A landscape with many valleys, sampled at points; each row gives a point and its height.
A ball rolls from a point to the lowest of its 2 nearest points, and stops where none of them is lower. Distance is the straight distance between rows; heights are no part of it.
Neba (h 380): [ -6  18  36  27  -9 -28  17 -33 -23   6   1 -13  -5 -26  14  31  12  47
  -5 -41  41 -12   3 -15  49 -25  21  -2  28  43  19 -11 -10]
duvi (h 260): [-58   9  23  16 -18  27  -5 -31  27 -19  -9  13 -10  28  16  35   6 -46
  48 -12 -17  16 -18  18  34  31  13  14  50 -31 -14 -23  11]
Divo (h 405): [  6   4   5  62   2   6  33  50  46  -7  11  23  11  23 -41 -21 -23  -9
 -18   4 -12  27 -20  33 -35   3 -18  15  36 -27 -23 -24  50]
pesu (h 850): [ 17  14   5  42 -18 -12   1  31  10  -6 -39   2   3  -5 -29 -15 -33  23
   8   6  22   3  10  27 -31 -22   0 -30  17 -36 -12   2  16]
daged (h 324): [ 11   4  37  28 -19 -55  -3 -34  -8   0   2 -21  25 -19   9  26  -5  42
   0 -18   8   2   7 -39  22 -26   5   0  19  44  28 -51  -3]
dutat (h 432): [ -4 -12  -8  23  19  37   6  53  34 -26  15  26  -1  32 -20 -35   2 -39
 -15  17 -24   8 -26  43 -51  17 -13   6  20 -43 -35   6  24]
tagan (h 566): [ -1 -16 -33 -34  -7  50  -8  31  -3  -1 -19  -6 -26   7 -25  -8  -2  -4
  20  27 -18 -10   8  74 -32  29 -12 -11 -25 -55  -4  35 -24]
zus (h 557): [  7 -19  23 -18   0 -69 -53 -55 -12 -39   4  -7  -1 -35  42 -14  -1   7
 -19 -13 -11 -54  -8 -29   3 -34  12 -31  16 -18  15 -17 -33]
Penud (h 539): [  5  26 -12  -1 -13 -11 -11 -14 -24  25 -67  -9   0 -31 -10  -3   3  37
  18  11  68  -1  35  -9  31   3  21 -25 -36  16  25  41 -26]
dal (h 379): [ 30 -11 -18 -25  47  13 -16  13 -10  -8  16   6 -21 -10  -7 -35  -2  10
 -29  14  11 -22   0   9 -48  -3  -8 -25 -13 -21 -27  40 -36]
Tini (h 270): [-11 -31  12  28  10 -19 -30  38  16 -75   3   8  32  16  -6 -38 -15  -9
 -23  15 -31 -17  -1 -20 -57 -37 -24  -4  19 -30 -25 -11   4]
Bano (h 516): [  2   7 -31 -42  22  69  12  29 -33  23  -1  -7 -34   1 -29   3   9   6
   7  16  14  -4  -1  65 -19  24 -14  -1 -24 -16 -13  69 -23]
Zasa (h 319): [ 17 -19   2  12  44  -7 -26  30   7 -50   9  13   3  -3   0 -49  -7  -5
 -40  14  -6 -28  -2  -7 -66 -24 -16 -19   8 -23 -33  14 -18]
mokeg (h 712): [ -5  47  14  32  35  77  36  19   4  18   9  24 -19  15 -16  -7  30 -25
  -8  -2  46  18  -4  25 -11  34   2  27  18  19 -35  43 -11]
Taki (h 501): [ -8   6   4 -12 -21 -12  11 -18 -33  30  21 -22  20  19  24  40  17  14
  16 -11 -19  19  -4 -19  42  -1   4  30 -26  64  28 -23  33]
kolum (h 649): [ -5  26  -2  23  25  32  25 -14  -5  37 -24  14  -9 -30   2  -2  33  -3
 -13 -17  70   2  19  -8  26  29  14  25 -18  60   4  49 -24]
gili (h 492): [  7  -8  16 -28 -12 -33 -25 -67  10  -4 -25   5 -38 -48  37  -9  11  -3
  -7 -16  30 -53 -11 -17  13   5  22 -40  17 -16  23   4 -53]
Vavuk (h 208): [ 42 -40 -18 -11 -23 -60  15  -7  42  27  -1  10 -16 -32   3 -28 -11  -5
 -41  -4  -2   2 -21 -10   6  -2  18 -18   4   5  24 -19  14]
Nibit (h 662): [ 19  30  15  13  21   8  -9 -19 -16   3   5  -1   4 -11  11   8  19   1
  -4   8  37  -3  27 -52  -7  -2   0   5  -4  43 -12   5 -41]
zigog (h 127): [-44 -32  16   0 -18 -10 -38  12  14 -67  13  -5  55  50   9   9 -26 -12
  29  17 -79  11   5 -25  -5  -7 -31  21   4 -39  -8 -45  29]
Zak (h 56): [ -7 -24  -8 -14 -22  -9 -21  40 -10 -43  15 -29  48  44   2  22 -29  32
  24  21 -72  21  23 -22 -24 -20 -32  15 -45 -22  10 -44  22]
dobog (h 648): [ -2   3  -6 -15  24  43 -49  -6   5 -49  -9   1   3  12 -12  -9  -2 -20
  13  55 -23 -30  39  -9 -49  13 -16 -14 -21 -51 -17   7 -52]
furi (h 339): [ 34 -17  12 -28  16 -54 -43 -36 -38  -1  31 -11  23 -14  33  -9   1  34
 -19  12 -19  -8  19 -60  -4 -42   9  -5 -11  27  15 -20 -24]
vud (h 95): [-27  -8 -23 -47 -35  31  18 -34  12  23  -6   8 -42   3  29  20  28 -40
  22  -8 -21 -19 -34  22  38  52  11   9 -14   5  33  -6  -8]
liruk (h 486): [-20  10   6   1  -8  28  17 -35  14  17  20   8   7  18  29  25  47 -56
  11   4 -15   8  -9 -33  33  58   1  49   1  57  18 -28  -8]
mavu (h 305): [-14 -24  -7  20 -23   6  31  19  64  17  -4  35 -27  -4 -10 -16 -19 -57
 -19  -9 -25  -2 -43  42 -19   6   9  -3  45 -47  -8 -20  38]
mipi (h 370): [ 17 -17   1   1 -23 -17 -12 -18  30   1   2   2   9  -4  24  -1  10 -24
  -6  25 -18  -7   0 -40 -12  31  -3   2  -5  23  20 -45 -17]
loz (h 247): [-14 -37 -18  -8 -26   2  15  27  39 -16   2  13 -11  18   4  -3 -14 -42
   1 -10 -50  -2 -37  30 -13   8  -8  -2  11 -49  -1 -29  38]
dis (h 675): [ 11  20 -22   1  30  45  48  29   2  47  23  20 -29   4 -15 -10  26 -26
 -35 -16  35  13 -28  32   6  39  -3  36 -15  41 -12  48  21]
Paze (h 438): [-11  -6  17 -34 -12 -24   4 -33 -53  20  48 -19  -2  10  43  37  16  22
   3 -32 -38  -6 -30  -7  48 -22  15  25  -5  34  31 -25  24]
Tel (h 389): [-22  15   5  14  11  31   5  36   0 -26  10   4  -3  26 -12  -7  -7 -18
  19  -8 -17  11 -26  59 -19  -2  -5  -2  25 -46 -31  14  27]
Zet (h 870): [ 30  14 -18  34 -30 -25  29  32  15  38 -47   8 -14 -26 -46 -24 -33  29
 -18  14  45  18  12  19 -11 -14  11 -19   7 -16   6  15  26]
Givo (h 271): [ 16  10  38  23  -3 -61 -39 -24 -14 -28   6 -27  40 -11  22  10 -16  43
  -6   9 -10 -11  26 -63  -9 -44  -4  -7  11  25  10 -44 -22]
tinaf (h 803): [-18  15  42  38   9 -28 -24  -6 -25 -44  -5 -13   5 -15  -4   0 -11  13
  11 -41  30 -27 -17  17  -3 -61  -4 -24  46 -25 -19  11   0]
Dulor (h 296): [ 40 -46  -1  13  -8 -55 -11   9  50 -10   3  14  14 -20  13 -41  -7  -1
 -50  19 -16  -7  -6 -42 -31  -1  -6 -10   4  11  14 -46  -6]
vaf (h 110): [ 32 -38 -37  -5 -46 -59  30   9  47  51  -6  -1   7 -16 -11 -13 -20  -4
 -32   3 -16  29  -4 -17   6   4  -2   9 -17  23  36 -35  52]
Sab (h 729): [ 46  -7 -52   0   5  -2  22  64   6  28   8  -4   8   8 -48 -38 -17  15
 -26  23  13  42  17  13 -30   9 -19  10 -56  13   1  25  39]
Daruv (h 609): [-22 -17 -18 -22 -16  33 -38   1   1 -48 -31   0  -6   9 -11 -10  -6 -21
  33  30 -32 -29  15  53 -34   2 -12 -25  -4 -80  -8  13 -26]
zeli (h 494): [ 31 -49   5 -45  40 -55 -46 -26  -2 -27  30   7   1 -33  29 -46   9  12
 -46  15 -19 -41  -4 -32 -23 -29   9 -30  -3 -15   3  11 -43]
rapo (h 540): [-13  24  11  17   8  22  13 -48  -1  28   9   0  23  -3  24  31  52 -32
  -7   0  17   7  31 -55  35  31   9  48  -7  87  16 -19 -22]
Sogo (h 578): [ 21  26  -1 -10  21  -9 -25   2 -50  -1 -19 -21  -5 -23 -12  -8  -9  53
   8   6  49  -5  35 -10  -1 -28  11 -38 -22  -2  -8  47 -36]
let (h 435): [-10   7  23   7 -25 -23  -1 -54  -5   4 -29   0 -29 -31  25  15  13  13
  11 -33  37 -28  -1 -16  46  -3  30 -19  19  12  18   0 -34]
dagek (h 659): [ 22  -5 -45 -39  15  20 -13  37 -45   5  14 -23  37  27 -13   8 -11  17
  15  40 -31  40  60 -27 -30 -16 -33   9 -72  30 -10   4  -3]
gigu (h 493): [ 19 -11 -42 -40 -18 -13  15  -5   1  45 -56   2 -21 -37 -22 -17  -3  16
   0   3  47  -1   7  26  35  10  27 -31 -35  -9  36  53  -7]
dadu (h 826): [ -5   2  10  17  -6 -19 -32  -6  -5 -45 -25  -6  -3 -16  -3 -19 -16   4
  13  -5  12 -31   0  10 -27 -29   0 -34  18 -40  -7   1 -14]
Bafi (h 123): [  0  -3  -1  14 -35 -13  11  30   8  -1  -4 -23  38  34 -15  26 -34  28
  33  -1 -30  26   3  -6   1  -7 -19   7 -19  -5  15 -43  49]
pifes (h 559): [ 13  -6 -39 -53  24   9  20   3 -21  51   6  -4 -15 -18  -2 -10  23   2
 -10 -16  22  11  -8  22  38  24  11  11 -46  33  19  53   7]
defas (h 624): [  2  29  10 -10  27  10   4  -4 -54   4  16  -9 -12  -5  14  20   7  27
   3 -13  24   0  17 -22  16 -23   3  -4 -11  33 -14  25 -16]
luk (h 619): [ 26  11 -25 -22  24   3 -20  30 -47 -11   2 -29  17   4 -14  -1 -19  41
  10  30   8  14  54 -22 -34 -33 -15 -19 -46   3 -17  19 -22]
Kotut (h 191): [-35 -38   0   1 -28 -11 -19   3  38 -45 -12  14  14  16  12  -9 -18 -45
  21   9 -56 -12 -16   0 -17  -4 -11  -7  19 -58  -2 -37  10]
duri (h 441): [ 17 -17 -37 -29 -30   6  23   5  29  49 -49  20 -44 -34 -18 -27 -14 -14
 -11  16  26  -5 -11  38  -5  23  25 -32 -12 -33  21  36  -3]
fav (h 606): [ 19  21 -21 -22  48   6  22   4 -30  59  -5   8   1 -31  -3  -8  28  16
 -22 -19  56  18  18  -2  39  11  14  14 -41  57  -2  68   1]
belom (h 419): [ 39 -31   8 -59  37 -54 -30 -38 -32  14  47  -3  -3 -30  31 -22  20  32
 -37 -10 -15 -20  -9 -27   9 -43  19 -21  -2   6   7  15 -28]
zoga (h 225): [-35  18  44  18 -12 -17   9  -7 -16  -1  23 -22  34  30   3  55 -17  38
  42 -38 -21  13 -17  -8  45 -23  -9  20  21  15   0 -42  41]
Bog (h 773): [-36  39  61  54  19  15   3 -29  -6 -35  -9  15 -13 -17   1   9  11  -1
  14 -45  51 -19  -6  22  21 -24  19  -3  71 -15 -23  22 -22]
Dup (h 369): [ 12 -16 -37  12 -37  -5  47  27  58  52 -20  24 -42 -18 -20 -25 -26 -29
 -26   5  -3   8 -21  33 -21  10  13  -2  10 -32  13  -2  37]
mufav (h 363): [-24  24  16  60  -6  24  37  40  24  11   7   3  20  44 -51  17 -32  14
  20  -8  -2  51 -11  41   7  14 -11  25  36 -13 -25 -20  69]
posep (h 699): [ 39 -29 -48 -21  -4 -15  -4  49  -4  15  11 -18  28  16 -19 -20 -10  20
 -15  27 -19  39  34 -15 -27  -1 -19  10 -71  24  15   4  23]
labeb (h 312): [-47   4   6  26 -23  34  27   9  31  15  -9  17  -8  40 -14  28 -11 -31
  41 -12 -16  37 -26  41  26  36  10  17  45 -30 -17 -19  56]
zod (h 742): [-18  39  33  40   9  42   6 -10  12 -16  -7  13 -12  10  -3   2  20 -16
  12  -9  32   7  -1  17   0  22  14   8  40  -8 -26  14 -17]
tuva (h 220): [-14 -26  -5 -68   2  15 -12 -45  -2   8  37   6 -37  -4  40  11  31 -34
  -6  -6 -39 -40 -38  10  17  31  -3   8 -15  -1  17  -2 -28]
rupap (h 734): [  8   5  -8  17 -22  -6  38  -5  15  35 -22   5 -22 -19  -6   6   9  -1
 -16 -22  30   1 -14   9  32  19  14   3   3  32  15   0  15]
dod (h 197): [-39  15   2   5 -45  30  17 -38  28  16 -37  12 -21   7  14  29  14 -40
  41  -1  -2   1  -6  -1  36  37  26  -2  18 -10  16 -22  -8]
Vur (h 218): [  4 -10  34  36  15 -45 -33  10   5 -58  12 -13  44  -2   7 -14 -19  18
 -21   4 -19 -12   7 -48 -35 -52 -23  -1  22   4 -12 -38  -5]
fogun (h 617): [ 10  -8 -27 -29   1   3  37  -5   3  55  20   9 -18  -7  16  -2  32 -28
 -28 -18   3  10 -31  15  36  41   6  30 -23  54  20  20  28]
nem (h 692): [ -9  30   9  59  -5  24  47 -18  24  22 -21  18  -1 -20 -27   7  25 -10
 -18 -14  65  15   7   0  23  30  21  15  30  55   9  -5 -17]
did (h 340): [  4 -29  -3 -50  -1 -14 -17 -13 -21  -2  47  -8   0   7  42   6  14  -6
 -15   2 -56 -12 -25 -15   8  -4  -3  19 -14  15  19 -27   1]
taser (h 171): [-19  26  24  42 -32 -11  18   6  -1   8 -22 -24  44  27 -32  42 -33  49
  43 -14   8  27  18  -9  27 -11  -9   4   7  11  10 -38  38]
Teb (h 687): [ 13  40  13   6  31  29 -40 -17 -20 -28  -2  -3   9  12   3   8  -1  -8
  14  40  11  -8  47 -53 -23  -6 -13 -10 -14  -5 -23   2 -48]
rulef (h 281): [-53  35  38  20  13  18  -2  10 -35 -28  17 -27  25  49  -5  51 -20  26
  55 -26 -14  26   3  10  32 -20  -8  17  21 -19 -29  -3  39]
ramib (h 448): [ 19  -1 -33 -53  63  61   3  16 -44   3  24   7 -24   5 -20  -2   1   6
 -10  16   0   1  11  18 -36  -8 -39 -15 -20  -6 -47  51 -39]
naz (h 337): [-37  27  17  -1  16  22  -3  18 -47 -31  13 -18  -5  21  -2  28  -7  10
  34 -31  -9  -4 -14  43   8 -31  -4  -5  16 -35 -26  18  19]
guzam (h 431): [-10  13  12  -7   6  26 -11 -25  21 -10  23  11  -5  15  26   9  29 -51
   7  22 -23 -11 -11 -28   2  45  -4  20   8   1  -5 -23 -23]

For each start below, name the point where the ball stops.
dutat => Zak
dobog => Vur
rapo => vaf
zus => Vur
Divo => vud
tinaf => pifes
